Points on a hilly landscape, in no order, each with its height.
A ball rolls from a point to the lowest of its 2 nearest points, and stops where none of them is lower. Distance is the straight distance between rows; heights are no part of it.
j283 h=3.36: [ 28  14  20  20 -14 -15  10  10  22  -6  29   5   1  -2 -13   8  28  12
  27  14  -6   2  24   6 -44   5]
j179 h=7.47: [-20  -4   5   4  12 -12   0   6  -8  -5 -10  38   5  15   8  -5  21  44
 -32  -1 -18   3 -25  20  17   3]
j992 h=6.77: [-25 -27 -35 -38   1  31 -15 -13   3  17  -5  -2 -12 -16  -6   5   4 -21
 -25 -22 -29 -25 -33   5  35  23]
j565 h=5.02: [ -8  17  22  13  11   7  -9  22   9  17  16 -22  15   8 -13   8  -3 -16
  14  35   2   9   0  -2 -21 -35]
j528 h=4.20: [-20  16  -5 -13   6 -17   5  -3   3  26  26 -40  -1   0  23 -20 -13 -20
   1  18 -13  -8  -2 -11  11 -26]
j501 h=4.15: [ 13   8  21 -21  12  -5   5  -7  10  11  10 -12   9 -12   7  -9  -1  11
   4   3  20 -25   7   1 -23 -15]
j250 h=5.96: [-23  21  25  39   9 -15 -19  -4  29  10  14 -41  10  -3 -18  14  15 -13
  27  -7  24  15   2 -21 -14 -14]
j940 h=4.54: [ 14  -8 -23 -26 -22   1   1  14   2  -8 -12 -14  -6 -15  21  -9 -30 -28
  11 -35   8 -41 -23  -8  21 -26]
j594 h=6.34: [ -8   4  -6  24   3 -16  43   7 -28  -8 -12  27  12 -11  10 -19 -33  37
 -32  23  -6  17  10 -10   2 -25]
j972 h=6.16: [-41  30  21   3  17  18 -14   7  28   0  -7  -1 -10 -14  -6   7  27 -15
   4 -10 -21   9 -28 -12   6  23]
j226 h=3.53: [-26 -35 -31 -26 -28 -15 -18 -28   3   8  18 -49 -16   3   2  12  12  -1
  -4 -23 -24 -45 -47  -9  40 -13]
j107 h=7.68: [ -6   0  27  -5   5  28  20  23  -8  -3 -29  25   8  -9 -26  16   1  12
   5   5  -7   1  11  -6  -9   4]
j754 h=3.47: [ 39 -22  33   5 -19  16   1  13   6 -11   2   9   4  14  -6 -12  11 -13
  17  19  26  12  30  -7 -40  13]
j564 h=3.55: [-13  -5 -31 -15 -11  -7  28 -37  -6  -5  14  -4   4  -8  -4  21   8  11
  -5   2  -9 -37   2  -8  24  11]
j257 h=5.40: [ 11 -10  -8 -31   3  22 -16 -18  -8  47  -9 -27   2  -3 -15  16 -13  13
  11 -11  18 -36  -1  14  -9 -23]
j100 h=4.13: [-18  -8 -22 -21  -6 -17   3  -8 -15 -12  12 -13 -15  18  38  -9 -27 -12
   1  -8 -25  13  -8  -6  30  -1]
j454 h=3.06: [ 28   6  23  26 -11 -10  21  34   2  -2  10  26   3  -5 -18  -6  13  11
  13  25  -9  23  30   6 -30   1]
j9 h=5.75: [-37  -5  41  -7  10   2  15   2   3   8 -10   6   8   9  14 -19  11  15
   1   2   0   3  18 -21 -11   9]
j149 h=7.70: [ 24  -1  -5 -13 -23  23  10   3 -11 -31 -28   4  -6 -17 -15  17  -3  -1
   4 -14  20  -7  28  22  -4  26]
j818 h=4.55: [ 15  11 -11  -3   6   3  -1  25  -1  14  -9   9   3 -20   2   0   9   0
 -20  18  -1 -26 -23  32  21 -15]
j60 h=2.50: [-42  -5 -16   3  -7 -43   6  -9  10  12   8   6  -4  -9  22 -33  24  18
 -30 -14  -6 -14 -24 -39  52  18]
j497 h=7.19: [ 24 -13   4   4  18   7 -18 -17 -11   4  -5  14   0  13 -11   3   1  27
  -6  -6  13   6   6  20  -9  15]
j422 h=4.04: [-25  10   0   2   3 -23  23   5  -9  -7  -8  -4   4 -16   9 -14   1  11
 -31  11   2  -2  -2  -1  30  -8]
j750 h=4.53: [-26  11  -2 -21  21  -6 -22 -22  -4  36  25 -58 -13  -5   8   2  -8  -6
   1  15 -16   4 -26   4   3 -28]
j43 h=6.44: [ -1  -8  43  18   6  17 -31   3  17 -10   6 -26   5   0 -51  27  11 -15
  29   3  27  48  17  -2 -40  -9]
j209 h=3.41: [ 27   8  21  18  13 -30  -6   7   3   2  12  15   2  -6  -4  -8   5  20
   0  18  17  29  20  17 -28 -14]
j569 h=7.36: [ 29   3  10  10   9   7  13 -10  -4 -25 -22  24 -12 -22  -5  -1  10  -5
  -6   3  21   2   2 -18   5  34]
j591 h=4.52: [ 14 -23  -1  -6 -21 -11  -6 -31  -3  22   6  -5  -5  14  30  -6  29   4
   8  -3  19 -33  10  16  -2   6]
j789 h=5.86: [  9  -9   0 -39  -9  10   4  15 -10  22  -9 -19   3  -9  21  -5 -33  -1
   9  -1  10 -23  12  16  -9 -36]
j111 h=6.29: [-28 -15  -8 -30  -5  49 -12  -5  10   6   3 -35   7  -8 -21   3   1  -5
 -20 -20 -14 -33 -11  30  -4  28]
j809 h=2.64: [ 18  -2   3   3 -13  13  26  -9  -3 -25  -6  14   6  14  -3  19  -8 -16
  23  16   9 -11  11 -37 -10   5]
j582 h=4.45: [ 15   4 -46 -11  -9  -8  18  -5 -11 -31   2  17   1 -20  -8  23 -30  21
  -9 -22 -12 -17  -8  11  19   3]
j468 h=4.87: [-10  17  -3  27   6  -8  -9 -10  19   4  38 -18   4  13 -12  15  11  12
   9   0 -31  15   1  17 -29  13]
j728 h=3.68: [  5  -6   3  -1   0 -33  -2  10   9  -5   0 -19  -4 -14  39 -38 -17 -17
  -4 -16  25   2   2 -17  12  -8]
j853 h=5.36: [  5  15 -13  15  14   4   8   8   7 -11  19   1   7  -1 -14 -12  -9  -9
 -18   3 -26  -4  -6   6   3  18]
j684 h=4.41: [-15  22  25   3  19 -21  13  -8 -10  -4  17  13   6  27   1 -12   9  27
  -5  48  -8  29  11 -13 -17 -12]
j872 h=2.73: [ 38  12  -1  11   2   2  25  18  -7 -15   8  22   6 -14 -18 -10 -23  14
  -2  15  -7  21  31   2 -32   3]
j559 h=1.34: [-28  46   8  18  27   1   3  17  10  -9 -10  47   0   9 -20 -27  26   9
 -37  22 -30  20 -41  -8   8  -6]
j146 h=6.56: [  6   9 -19  17  16  -4  25   5 -28   2   6  18   9   6 -12 -27 -28  17
 -34  30 -25  21  13  12  -7 -10]
j262 h=4.76: [ 21  -5 -31  20 -13 -13  12  17   4 -30  -8  16   3 -20   5   0 -29   8
  -6 -45  -4  -2  -4  14   7   8]
j382 h=1.45: [  3   0  -1  25  24   1   5 -11  -4   6  -1  20  16  24 -10   1   4   4
 -10  22  10  -9 -28 -36  21   3]
j512 h=3.77: [-32  25   4   8  -8 -18  23  16  20 -17   5   7   7 -17  12  -4  23   3
  -9   3 -12  -8   1  -2  19   8]
j613 h=5.93: [-32  -6  14   1   6  11  23   4  13  -1   3  25  21  17   8 -15   7  10
 -13   3 -21 -14  -6 -29  -3  21]
j397 h=2.94: [-16 -32 -37 -32 -19 -11   4 -36 -12   1  14 -23  -5   0  -4   9   7  12
 -19 -10 -13 -46 -17   2  41   2]
j799 h=7.06: [-20  -5  10  -3  -1   5  -6   0  28 -25 -11   4   0  -7   7   0  20 -10
  -3 -36   7 -20 -29 -12  15  28]
j267 h=4.95: [ -7 -29  -3 -42 -23   3   3 -12 -11   5 -22   2 -14   6  41  -9 -14   9
  14 -38   1 -21   7  -1   3  -4]
j943 h=5.45: [ -9  -8   2  26   8  10  -8  16   1  15 -13 -17   4  -7 -22   0 -12 -19
   4 -24   1  16  26  15  -2   6]
j567 h=5.53: [-11 -14  20  -6   9  12   9 -10 -19  11 -16   6  -3   8  10  -8 -10  -6
   7   9   3  24  31 -18  -5   7]
j961 h=2.99: [-53  12 -12  19  11 -19  12  -2  12  14   4   5   7  -3  -9 -28   5  17
 -30 -18 -19   1 -17 -39  31   9]
j38 h=4.63: [  1 -10  20 -16   0  12 -32 -24  -6  10   2 -29 -19   9   8   8  22 -19
  14  14  17  28  29  29 -22  17]
j413 h=4.93: [ 12  26  -6   3   0 -17   2  -4  28  -8  14  -4  -8 -12  16   5   5 -17
  26 -15   1 -18 -19 -18  -1   0]
j773 h=3.88: [ 21   0  20 -33  21   4  -8  -8  -6  23  -4  12   2  -4   3 -15 -20  29
   5  -4  14   3   8   2 -32 -17]
j737 h=6.30: [ -5  12  18  24 -19  -8   3  22  12 -14  -1  -2  -6  13  13  13  17 -29
  30  10   3  22  19  -8  -3   1]
j66 h=5.28: [  4 -13  21 -28  -9  23  -6 -16  -4 -12 -17   2 -14  13  20   0  -3 -18
  27 -15  12  12  26 -11 -25  18]
j5 h=6.97: [ -2 -11 -31 -32   6  24 -21 -16 -11  17 -15 -20 -15 -23 -21  11  -5   1
 -23 -22  -3 -21 -24  27  34  12]
j461 h=8.35: [ 31   4 -11 -25  -1  10  -5 -18  -9  -5  16  -1 -16   9  12   1 -13  -9
   8   9  -7  12  20  13 -20  14]
j897 h=3.62: [  5  12  18 -11  28   8  -3   1  -1  30  -4  28  -6   1   4 -14  -4  21
   3  -5 -22   8  -5  -6 -23   1]
j736 h=6.04: [-25  37  20  32  16  12  -5  25  24  -7   5  12  -7   1 -29   7  24 -14
   7   5 -32  28 -14 -20  -4  23]
j561 h=5.57: [  7   3  10  20  17 -16 -39  -2   1  -3   7   1  -6  33  13  14  -4 -12
  23   1  10  46 -13  -7  -2  -6]
j530 h=3.67: [ 16  -6 -22  26  -1 -29  11 -13 -15  -7   7  -1   4  -3   0   3 -28   8
   2  -7   5  24  26   2   6  -8]
j923 h=5.04: [-14  20  12  21  27 -26  -9   0  -7  13   5 -13   0   6   8 -38  -9 -18
 -19  28  21  47  16 -25  11 -13]
j414 h=5.64: [ -9  15  -4  12  16 -18 -13   8  21  12  -5   3 -10 -26   6 -14  26 -11
 -21 -13   5 -10 -39  -5  39  11]
j739 h=8.47: [ 13  -1 -14 -37  -5  23  13  -1 -13 -12  -1  23  -5   6  27  -6 -18   4
  -5  10 -23  -8  -1   5  -4  18]
j154 h=7.78: [ 20   7  10   0  -6  36  30  29 -18  -5 -32  33  -1 -25 -36  14  10  -2
  -6  34 -11   0  10  -3   1  14]
j912 h=2.76: [-53  19   9   3  27  12  -1   7   6   8  -3 -11   6   1 -20   7  -7  12
  -8 -13 -31   7 -20  -3   6 -17]
j836 h=7.20: [  2 -10   6  14  -2  -2  12 -12   5 -35 -26  23   2  -5   7   7   6  -3
   5 -27  21  -4  -8 -26  13  30]
j84 h=8.34: [ 14  -6  -9 -10 -34  -3  17 -10  -1 -16  -5 -15   9  -9   1  15   7   1
  11 -10  31 -46  17  18  -1 -14]
j894 h=5.21: [-18   2 -15 -12  12 -19  -2 -31   0  17  25 -28  -5   1  10 -12  20   0
 -21  14  -6 -24 -33 -18  38   4]
j473 h=7.93: [ 47  -1  19  -5 -11  28  21  22 -32  -7 -21  29 -20 -17 -44  17   8   3
  14  44   6  29  27 -10 -21  13]
j96 h=4.71: [-33 -26   8 -33   5  14   1  -5 -15  27 -17  -7  -4   8  25 -14 -21   7
   1 -22 -12 -10   3  -5  10  -6]
j968 h=3.38: [ -2 -13 -26  16 -13 -21  14  15  -1  -1  -3  -9  -2 -12  31 -33 -28 -26
 -15 -24  -1  -6  -7 -20  35  -2]
j77 h=5.12: [ 22 -14 -17  12 -20  18   6  16 -29 -26 -21  18   0  15   7  18 -20 -10
   1  18   2  21  20  18  11   6]
j177 h=5.42: [ 16 -14 -11  36 -17  -9  23   0 -29 -16  -6  28   3  23   8  17  -9   1
  11  36  -2  34  30 -12   3   5]
j805 h=3.07: [ 32  -2  27  16 -11  16  15  23   0 -28   3  19   7  17 -22  11   0 -13
  29  31  11  18  14 -34 -33   4]
j621 h=4.84: [ 13  26  30  12  13  -4   0  28  11 -15  13  -2  12   4 -30  18  -8  -8
  25  34   6  27   2 -16 -30 -32]
j151 h=5.24: [ 12   5  15  -4   5  13 -19  24 -10  -1 -14  10  -9  13  16  12   3 -16
  10  19   3  22  -2  24   4  -6]
j586 h=6.55: [-39 -16 -20 -51 -17  41 -19   1  11  -1  -2 -29 -10 -14   3  17   6 -15
 -14 -29 -28 -33 -35  27  12  15]
j525 h=5.74: [-25   5 -15  21  11   4 -11  16  17 -13   4  36  18  23 -10  18  13   9
 -13  -8 -31  -2 -49  -3  21   9]
j90 h=5.49: [  6 -22  10 -21 -34  29  20   2   3 -10 -26  13   5  -6  21 -16   3 -10
   2 -25  16 -40  21  -1 -15  23]
j116 h=1.94: [-70 -11 -33  -7 -12 -34   4   9   1   3   1   2  -2 -17   8 -30  20  10
 -53 -10 -27  -3 -28 -24  65   2]
j224 h=2.21: [ -8  -3 -22  15  19   1   6  11  -9  12  -7  35   5   7  12 -28 -23   1
 -36  -2 -27   4 -31 -19  24   1]
j375 h=6.13: [-16 -10   3  22  -5  10  20   1  20   4  21   3  27  17 -12  -4   5  14
   1  -7 -22 -20  14  -2 -21  19]
j305 h=4.08: [-21  33  30  18  28 -15  13   8 -14 -17  -4  22   1  19 -27 -20   0  30
 -20  31 -10  49   9  -3 -21 -20]
j406 h=3.74: [ 12  17  17  22  31 -17  10   5 -10   9  -1  25   5  -5 -32 -17  -2  39
 -16  18   1  26  12  10 -22 -24]
j985 h=5.84: [ 16 -14  25  17   1  -6 -28  12   5 -24   0  -9   9   5 -15   2  -8 -29
   9  16  44  52  27   3 -16 -13]
j37 h=6.78: [ 21 -13 -24   0  15   8   4  -5 -32  -5   2   8   9  16  -4 -13 -37  19
 -31  14  -2   4  -3  13   6  -4]
j407 h=5.01: [ 12 -24  30 -12 -21   6 -27 -12   3  -5   0  -8 -11  19  18  -2  13 -31
  28  -1  31  32  44   4 -34   3]
j16 h=1.80: [-32  20 -10  21  11  -2  14  32   9  13 -15  59  12   1   3 -30   2   8
 -32  10 -38  10 -36 -24  15 -10]
j505 h=5.14: [  7  17 -18   6   4  11  -4  -4   9 -13  26 -21   6   8 -22  19 -17  -6
  12  -3 -23  -2  -3  14 -18   5]
j368 h=4.75: [ 18  20  -2 -12  -5  -2   3  20  12 -10  -2 -13  -5 -26  13   5 -12 -23
  16 -10  11 -21 -10   5   4 -25]
j128 h=6.11: [ 30 -18  13  13   5  15 -37   1   5 -17  -2 -19   4  15 -10  -5   2 -33
   2   2  43  22   8  13 -12   7]
j61 h=1.92: [-34  -3 -18 -10  14   0  -2   4  -4   9 -10   9   3 -17 -15   0   6  13
 -35 -10 -18 -12 -34  15  40  -9]
j701 h=7.00: [ 33 -10 -10 -18  11  17 -10  -5 -22 -11  -7   7   2   7 -16 -11 -37  31
 -18 -12  13  15  16  19 -21  16]
j840 h=7.53: [ 21  -2  10  -1  -3  16  -3   3   5 -12 -16   3  -9 -20   0 -10  15 -21
  -5  -7  13  -6  14  17  -2  40]
j899 h=4.24: [  7  -4  13   1  -5 -16 -16 -25  11  -8  14 -25  -9   1  12  -2  26  -4
  10 -11  21   7  24  23 -22  15]
j206 h=3.69: [ 39   4  14  -3 -18  13  -1  14  18   4   7  15   0  -3  -8   6  15  18
  22  -8  -5 -18  15  28 -48   8]
j327 h=5.58: [-10  15 -16  18   9  12  14  20  13 -33  11  33  20   7 -28   4   5   8
 -32  11 -39  -3 -26   9   6  20]
j32 h=3.43: [-40  13 -11  24  -7 -22   6 -10  24  12  15  -5   9  -1   6   3  29   5
  -3 -16 -12 -17 -10 -21  20  17]
j205 h=6.79: [-10   6  28 -12   0  15 -21 -25  16  -6  -3 -36  -5  -9  -6  29  23  10
  26 -14  22 -20 -17  11 -26  -3]
j403 h=0.67: [ -3  18  13   8  29  15  -5   2   1  -2   3  28   8  21 -20  -7  20  11
 -22  30 -13   3 -31  -3   2   9]
j34 h=5.35: [ -3 -22 -12  -4   5 -20  -5 -29 -19   4  17 -44   4  13   0 -13  -8   7
 -19   5  18  -3   4   7  24  -7]
j804 h=8.08: [ 49  10   4 -10  -6  35   4  11 -12  -6 -11   8 -20 -18 -26   4  -4 -23
  11  22   7  16  30   3 -23  25]
j192 h=3.17: [ 20   3  -6  38  -1 -18  23  10  -3  -4   3  17   1 -18  10 -23 -11  -1
 -10   4  -3  21  30  -8  -8  12]
j806 h=3.92: [ 53 -25  23   0 -20  13 -20  14  -3 -10  -2  16   6  11 -30  11  -1  -4
  29  17  32  38  34   1 -47  -6]
j631 h=7.58: [-20 -11   8  -9   2  11  15  18 -12  -9 -28  34  15  -8  -4  13  -2  34
 -14  -6  -7 -12 -10  11  12  -8]
j190 h=5.76: [ 23 -20 -21 -12  -1   3  -9 -33 -11   9  10 -35  -2   0 -10  -7  -8  -4
 -12 -11  26 -21  14  17   5  10]
j273 h=6.64: [ -4   3  36   4   7  25 -31  -7  20 -10   2 -32   2   2 -29  36  18  -1
  29   0  17  12  -9  15 -43   1]
j644 h=4.23: [  1  -6 -29 -13  -2   8   4  30   8  18 -15  44  11 -33   3  10   9  -3
 -26  -2 -13 -39 -39   7  31 -11]
j431 h=4.64: [ 37   9  19   1   5  -6 -21  10  17 -17  21  10   6  17  -5  15 -13  -5
  35  12  17  27   0  -8 -44 -26]
j452 h=4.77: [ 11 -23 -18  -7 -22  14  -6  -1 -25 -21 -22 -20  -5  12   7  21 -14 -19
   6  -4  27   1  18  23  19  -4]
j950 h=4.83: [ 15   7 -22 -11 -19   6   6  24   0  19   6  -6   0 -12  10   5  -4  -5
  -1   7 -22 -26   9  45   1 -13]
j914 h=6.20: [ -2  18  30  30  -2  -9 -20  -5  22   6  19 -33   1 -15 -40  26  30 -20
  33  16  20  38  21 -11 -30 -10]
j693 h=4.72: [ -5  22  29  10   4 -20   1   9  10   0  11   9  10  25  20  -1  20   8
  15  39  13   6  -4 -23  -7 -16]
j630 h=5.33: [ 21  -6 -15  10   2 -35 -19 -17  -7  -2   3   6 -12  21  25  13  -9   0
  23 -15  15  14 -13 -10  13 -10]
j915 h=5.09: [ -3  15   7 -29  20  19 -11 -22  -9  29   4 -28  -7 -13 -15  19  -3  12
  10  16  -6  -7  -6  17 -19 -17]
j345 h=5.56: [ 19 -13  -6  29  -1 -15   5   1 -16  -1 -14  31   8  27  16  23 -12  14
  19   5   9  18   1 -16   2 -15]
j169 h=2.09: [ 13  -5  -9   4   0   2  15  -8 -11 -15 -13  13  10   8   6  15  -2 -12
   2  22  21 -21 -19 -26  25  -3]
j896 h=4.07: [ -6   2 -41   9 -13 -26  36 -19 -10 -22  -2  22   0 -25   3  16  -3  20
 -13  -9 -11 -14  -2  -9  33   9]
j470 h=3.91: [-18   1   4 -14  -7 -23 -10   6  10 -12  13 -27 -10  12  45 -21  -5 -17
   6 -18  -2  -2 -15 -10  18  -5]
j239 h=5.22: [ 21 -27  -4  -4 -36  -2   4   5  -5  -8 -29  14  -4   1  39 -12  -5  -9
  13 -39  25 -26   7   2  -2  -7]
j855 h=4.46: [  3  -7  23 -27  -1  11  -6 -23  13  15  -2 -23  -5 -17   0  -4   1   9
  22 -28  22 -18  28   4 -42   1]
j287 h=1.36: [-54 -28 -33 -20  -7 -20 -12  13  -5  16  -2  -6 -11 -23  -2  -8  13   3
 -42 -17 -36 -11 -36   6  64 -13]
j648 h=4.81: [ -8  19  -2 -18  31 -10 -14 -28  -4  35  18 -24 -14 -16  -4   0   1  22
  -6   2 -17  -9 -29  10  -2 -19]
j717 h=5.13: [ -4  17  -2  -3  -5 -23 -12 -15  13 -20  15 -13 -10  17  22  25  -4  -6
  39 -16   5  11 -13 -10  -5 -14]
j408 h=4.33: [-35  27  -4  18  10 -18  33  25 -17  10 -22   6   0 -24  10 -40 -11   4
 -46  28  -6  12   2  -5  29 -30]
j795 h=3.89: [ 16  -8 -27   5  -3 -20   7  11   0  10 -14  43   0 -24  18  -3   0  23
 -19 -21  -9 -21 -29   8  26  -3]
j289 h=6.10: [ 14 -12 -19  -5  17  10  -1  -7  -5  22   6 -13   6 -12  -8 -22  -6  -6
 -27  -3   4 -30 -12   8  19  11]
j541 h=8.22: [ 34  21 -10  -9  15  21   5   4 -13 -13   1  15 -21 -11  -3 -11 -13 -24
  -5  20 -17  22  12   4  -7  27]
j320 h=8.14: [ 31  12 -12 -11 -37  13   3 -23  -1 -13  -4 -12  -8   1 -16  38  19 -15
  33   0  25 -35  21  13 -21  -9]
j849 h=6.19: [  1  12  -2 -13   4   6  32  21 -27   3 -20  29  11 -10   6  -6 -30  25
 -17  32 -15  -4  -2   6   4 -38]
j282 h=2.36: [-28 -11 -15   1  11   6   2  -3  -5  20  -1 -12   9   0 -20  10 -13  14
 -10 -17 -20 -16 -11  10  20 -11]
j681 h=4.36: [ 39  -6  31 -26  -5  12 -33   0  14 -14  21   0   5  14 -22  17  -6  10
  30  19  23  33  18   8 -64 -13]
j197 h=3.78: [ 23   3  18  17 -27 -21  -7 -16  17   2  31 -19  -2   3  -2   7  40  -7
  25  19  20   3  37  18 -43   1]
j188 h=5.43: [  2  -5  10  -5 -20  11 -15  12  -4   3 -10   0  -2  26  18  36  14  -9
  36  14   1  -2   0  28  -6 -17]
j337 h=4.25: [ -8  -7 -18 -29 -20  -4  -4 -16  -8 -15  -8 -31 -18   1  13  20 -18 -22
  28 -39   5 -18 -13 -11  17 -22]
j835 h=4.47: [-41   2   8 -24   1   8  14   7   2  25   0 -15   0  -8  23 -15  -5 -19
  -2   1 -23 -17   0 -14  12  -6]
j36 h=5.17: [ 12  -2  11 -12  10  25 -12  -1  -5  18 -15 -10 -11 -17 -26   3 -13  -4
   7 -17   6  19  33  17 -25  15]
j163 h=5.73: [-21   0  15  35  10   0 -11   3  14   1  12 -37  18   3 -35   7  -2 -11
   7  -9  14  23  22  -1 -16  -9]
j688 h=5.46: [ -9  -6  -7  -9   2 -20 -17 -17  18  26  10 -18 -14 -12  24 -22  30 -12
 -14 -16   3 -30 -39 -12  34  14]
j455 h=6.03: [-15 -19   7   0  -2  49 -11   6  17   7  -4 -16  11  16 -14   3   6 -19
   5 -18 -12 -20  -4   6 -14  26]
j686 h=3.37: [-11  13  -7  12  18 -20   4  -4   3  32   2  25  -3   0  13  -2  -1  17
   7 -17 -27   5 -14 -18  10  -2]
j265 h=6.94: [ -8   1   9  -8   4  10  -7 -26  19 -14   2  -7  -3  -3  -7  21  24  10
   9 -22   5 -26 -22   2  -4  21]
j721 h=3.63: [  1   6 -20   6  -1 -42  23   4   3  15   9  25   2 -21  21 -14  -7  32
 -11 -17 -20 -18 -11  -5  16 -13]
j398 h=5.47: [ -4  -3  27  15  15 -13  -7   3  -7 -23  -7  -6   5   9   6 -18 -11 -15
  -9  26  42  52  21 -27   2  -5]
j448 h=3.05: [-18 -24 -29   2  -4 -19  15   0   5  -4  12  -2   6   1  16 -32 -24  -3
 -26 -25 -20 -17 -26 -38  34   7]
j909 h=4.82: [ 33   1  10 -19 -12  33  -9  -6   4  26 -15 -15  -6 -24 -34   7   6   5
  20 -16  33 -15  40  15 -44   6]
j275 h=3.09: [-30  17   1   1  19 -16 -10  -6   8  20  14 -16  -8   2   5   7 -18  11
  21 -26 -23  15 -12 -14  -3 -19]
j109 h=5.48: [-15   2  -4  17  10 -32   0 -16 -11   3  16 -35   3   6   5 -22  -8  -9
 -20  23  25  21  16 -18  26  -8]
j920 h=4.18: [ 29   4 -17  27   7 -11 -16  -8   1   5  14  -1   2   9 -20  17 -17 -13
  19   1   8  26  20  -2 -12  -7]
j543 h=6.05: [ -2  -3   2 -13 -10  -3  28  12 -22   5 -15  -3  13 -10  17   4 -21   5
   0  25  18 -13  21   3   6 -35]
j616 h=8.58: [  7 -12 -18 -15   4  -7  11 -22 -16 -15  -3  24 -17   2  39 -17  -5   7
 -19  -4 -14   9  -2  -3  18  32]
j498 h=4.65: [-42  38  17  27  23 -18   7  23 -12  13 -17  -8  -3   0  -4 -48  -5  -8
 -30  27   4  41   9 -13  15 -29]
j661 h=4.43: [  0 -29 -22 -18 -19  -6  -3  -9 -34  -6 -14 -16 -12  18  33   7 -23  -9
   5   1   7   5   4  12  34 -16]
j865 h=5.81: [ 24 -10  20  23  16  14 -34  -9   9   9   6  -5   1  26 -12   5  13 -24
  20   8  20  23  -3 -13 -18  12]
j139 h=5.88: [-13  27   2  33   4   0 -16  21  30  -6  15  11   9  19  -7  19  24  -8
   7   4 -22   1 -39  -1   4  12]
j963 h=2.66: [-15 -29 -46   4  -2   4  16   3  -8 -14  -1  25  11   0   7 -15 -28  -1
 -32 -24 -32  -5 -23 -15  33  19]
j527 h=5.65: [ 18 -10   1 -15  -9  31  -4  11  -6  28 -11  -7  13   7 -13  11 -11   3
  13   7  10 -31  14  17 -20 -16]
j794 h=4.91: [  3  -5  -4 -20   4 -19   0 -31  -8  24  21 -13  -8   8  31  -8  17  12
  -7  16   0 -24 -12   3  13  -2]
j24 h=7.34: [ -9  -7  15  15  11 -16  -8 -16  -5  -1  -2  11  -2  22   4  10  26  34
  -5  -1   7   8  -4  12   7  12]
j833 h=3.93: [-13 -14 -29 -27 -20 -13 -21 -28  -7 -11  16 -42 -24  11  17  22  -2 -15
  16 -19 -14 -18 -34   2  34 -14]
j463 h=7.92: [ 39   0 -11 -11 -54  24  10  -7  -8 -37 -17  -1  -7   0 -25  24   4 -10
  24 -18  32 -15  47  15 -33   6]
j316 h=5.77: [  1 -20  -9 -11 -22  38   5   2  19   1  -7  10  14  -2  -4  -7  11 -14
  -5 -28  -2 -52   2   7 -11  29]
j939 h=6.15: [-32  31  18  27  -2 -15  -3   8  23   0   0 -24  -5  -8   2   7  29 -19
  19  -1  10  11   5 -20  11  10]
j878 h=4.58: [  6   6   0  36  -3 -28 -11 -14  20  -1  28  -1   4  17  -3  11   1  10
  28 -20  -4  25  21   3 -29   1]
j137 h=5.06: [ 25   3   3  -5  -7  13   1  33 -14  21  -6  12  -2  -4  10  -4  -5  -8
  -1  27 -11   7  21  36 -11 -10]
j428 h=4.06: [ 29 -14  -1  -3 -22   7 -17  -2  11  13   7   4  -1  12  16  -3  31   9
   4 -16   4 -30   4  47 -25  17]

Two balls start at each pair of points below. Name the first point that both come to, or write never.
j736, j613 => j872
j345, j24 => never
j688, j992 => never

Where does a ball stop that starts at each point below?
j9 => j872
j375 => j872
j177 => j403
j497 => j528
j621 => j403
j586 => j528
